A landscape with many peaks, sampled at points; each row gives a point and its height.
A climber steps from a point to the highest of its 4 nearest points, and stops where none of them is higher. Distance is the straight distance between rows; heights are no part of it.
Q972: [160 123 125 168 161 185 110 122 160]  (h 5.53)
Q908: [110 173 104 170 111 196 152 173 170]  (h 6.40)
Q713: [ 73 136 163  98 145  95 151  97 112]  (h 2.88)
Q781: [120 158 158  80  96  88 139 131 116]  (h 6.85)
Q537: [ 92  83 172 113 140 117 159  94 128]  (h 3.90)
Q92: [140 156  94 173 140 193 143 158 141]  (h 5.66)
Q924: [ 76 100 194  96 138 141 168  99 136]  (h 4.21)
Q449: [113 113 123 104 135  66 126 120 116]  (h 3.09)
Q178: [164 126 122 174 174 157 107 123 153]  (h 6.03)
Q71: [122 149  86 160 122 182 145 193 117]  (h 5.47)
Q827: [ 85 107 135 129 159  84 139  98 113]  (h 1.75)
Q446: [175 142  95 217 164 148 103 140 104]  (h 5.91)
Q336: [122 144 128  83 117  82 124 130 113]  (h 3.04)
Q874: [ 82 108 186  99 133 112 162 103 129]  (h 4.75)
Q558: [128  97 149 120  83 187 128 137 165]  (h 3.11)
Q688: [145 154  81  66 132  96 161 104  78]  (h 0.32)
Q499: [177 133 113 189 192 127  90 122 138]  (h 6.21)
Q997: [133  87 150 123 101 116 128 128 135]  (h 7.35)
Q45: [113 142  76  78 164  77 146 102  74]  (h 0.07)
Q963: [144 118 147 149 118 178 100 121 154]  (h 7.00)
Q348: [156 132 127 163 180 138  85 112 142]  (h 5.95)
Q892: [147 125 145 148 139 139  70 129 139]  (h 4.81)
Q590: [132 115 115 132 118  71  91 131 118]  (h 2.44)
Q25: [ 88 168 107 148 104 165 158 213 138]  (h 4.73)
Q970: [155 170 129 125 188 108  67 118 138]  (h 4.09)
Q955: [107 165 131  72 129  84 170 103  99]  (h 0.39)
Q124: [120 163 110 152 138 210 151 150 194]  (h 6.75)
Q733: [132 181 103  74 101  91 166 107 106]  (h 0.69)
Q613: [154  93 119 174 108 119 126 143 120]  (h 5.67)
Q748: [142 174 108 123 153 104  61 127 118]  (h 2.96)
Q377: [132 173 134  88  96  94 111 135 109]  (h 2.94)
Q897: [154 105 122 179 109 144 115 134 126]  (h 6.18)
Q785: [132 127 131 146 116 209 118 135 171]  (h 5.31)
Q96: [119  98 110 129 141  62 125 114 122]  (h 3.57)
Q242: [143 141 112 142 134 101  61 125 120]  (h 2.67)
Q210: [146 141 100 173 136 196 135 144 152]  (h 5.75)
Q219: [134 110 152 129 101 156 101 131 144]  (h 3.44)
Q812: [138 128  90 126 130  74  69 131 107]  (h 3.36)
Q817: [162 171  92  73 100 105 184  92  96]  (h 0.59)
Q331: [139 109 146 148 112 131  88 132 141]  (h 3.48)
Q374: [ 65 106 168 120 148 112 146  85 116]  (h 7.27)
Q759: [157 125 112 188 154 147  88 123 133]  (h 6.49)
Q401: [121  90 182  98 106 127 145 130 148]  (h 7.25)
Q150: [148 133 121 153 158 200 134 129 180]  (h 6.16)
Q453: [103  73 164 118 129 146 178 113 146]  (h 4.20)
Q168: [151 182  91  87  96  99 132 120  94]  (h 0.89)
Q140: [138  88 135 145 109 110 119 139 128]  (h 5.12)
Q611: [156 143 145 140 180 138  81 115 145]  (h 6.84)
Q824: [ 78 123 148 104 152  91 145  97 116]  (h 2.86)
Q679: [133 158  98  80 118  84 119 128  91]  (h 1.46)
Q11: [120  72 158 120 119 136 155 130 143]  (h 4.79)
Q813: [144 199 111 104 133 116  79 122 106]  (h 2.00)
Q636: [146 130  93 184 121 185 136 160 120]  (h 5.52)
Q35: [133 118 127 149  92 202 127 147 174]  (h 4.82)
Q122: [165 135  95 197 159 184 125 158 115]  (h 5.51)
Q394: [122 117 145  94 120  84 124 126 118]  (h 1.74)
Q538: [121 105 108 144  95 171 190 170 141]  (h 4.25)
Q786: [142 116 131 143 119 108  83 134 127]  (h 3.31)
Q217: [121 116  87 107 134  61 113 128  98]  (h 7.19)
Q257: [134 126 132 110 113  87  92 133 110]  (h 1.47)
Q945: [156 125 118 184 127 124  80 128 128]  (h 6.89)
Q134: [136 101 114 167 103 163 159 161 130]  (h 4.31)
Q350: [142 193 106  89 110 108  97 127  97]  (h 1.40)
Q761: [100  88 131 151 126 163 213 127 143]  (h 3.96)
Q912: [121 147 100  71 133  82 158 115  86]  (h 0.57)
Q634: [ 86 155 127  81 149  88 156  96  97]  (h 0.72)
Q797: [123  74 134 154 134 133 178 125 129]  (h 3.98)
Q440: [139 138 162 119 111 120  83 137 128]  (h 6.35)
Q956: [115  97 194  84  91 139 145 132 150]  (h 3.67)
Q131: [121  84 146 117  93 162 163 141 162]  (h 3.99)
Q927: [ 91 133 127 101 156  74 144 102 107]  (h 1.59)
Q984: [128 122 112 157  87 190 149 159 154]  (h 4.49)
Q438: [ 99 113 201  86 124 115 161 110 132]  (h 6.99)
Q742: [110 112 165  94 117  98 142 122 127]  (h 3.30)

Call two points neighbours if one is among the 4 nearest of the other. Go from one point of each pair to the other, from neighbour to neighbour, staying as high as possible. Name the lowest point that can't be avoided.
Q963 and Q781 -> Q742
Q997 and Q963 -> Q140
Q945 and Q124 -> Q972
Q611 and Q945 -> Q178

For each start below, name the point where the climber stops.
Q394 -> Q997
Q499 -> Q945
Q955 -> Q217
Q92 -> Q124
Q813 -> Q611
Q590 -> Q217
Q242 -> Q217
Q634 -> Q374
Q636 -> Q124
Q912 -> Q781
Q761 -> Q963
Q688 -> Q781
Q956 -> Q997
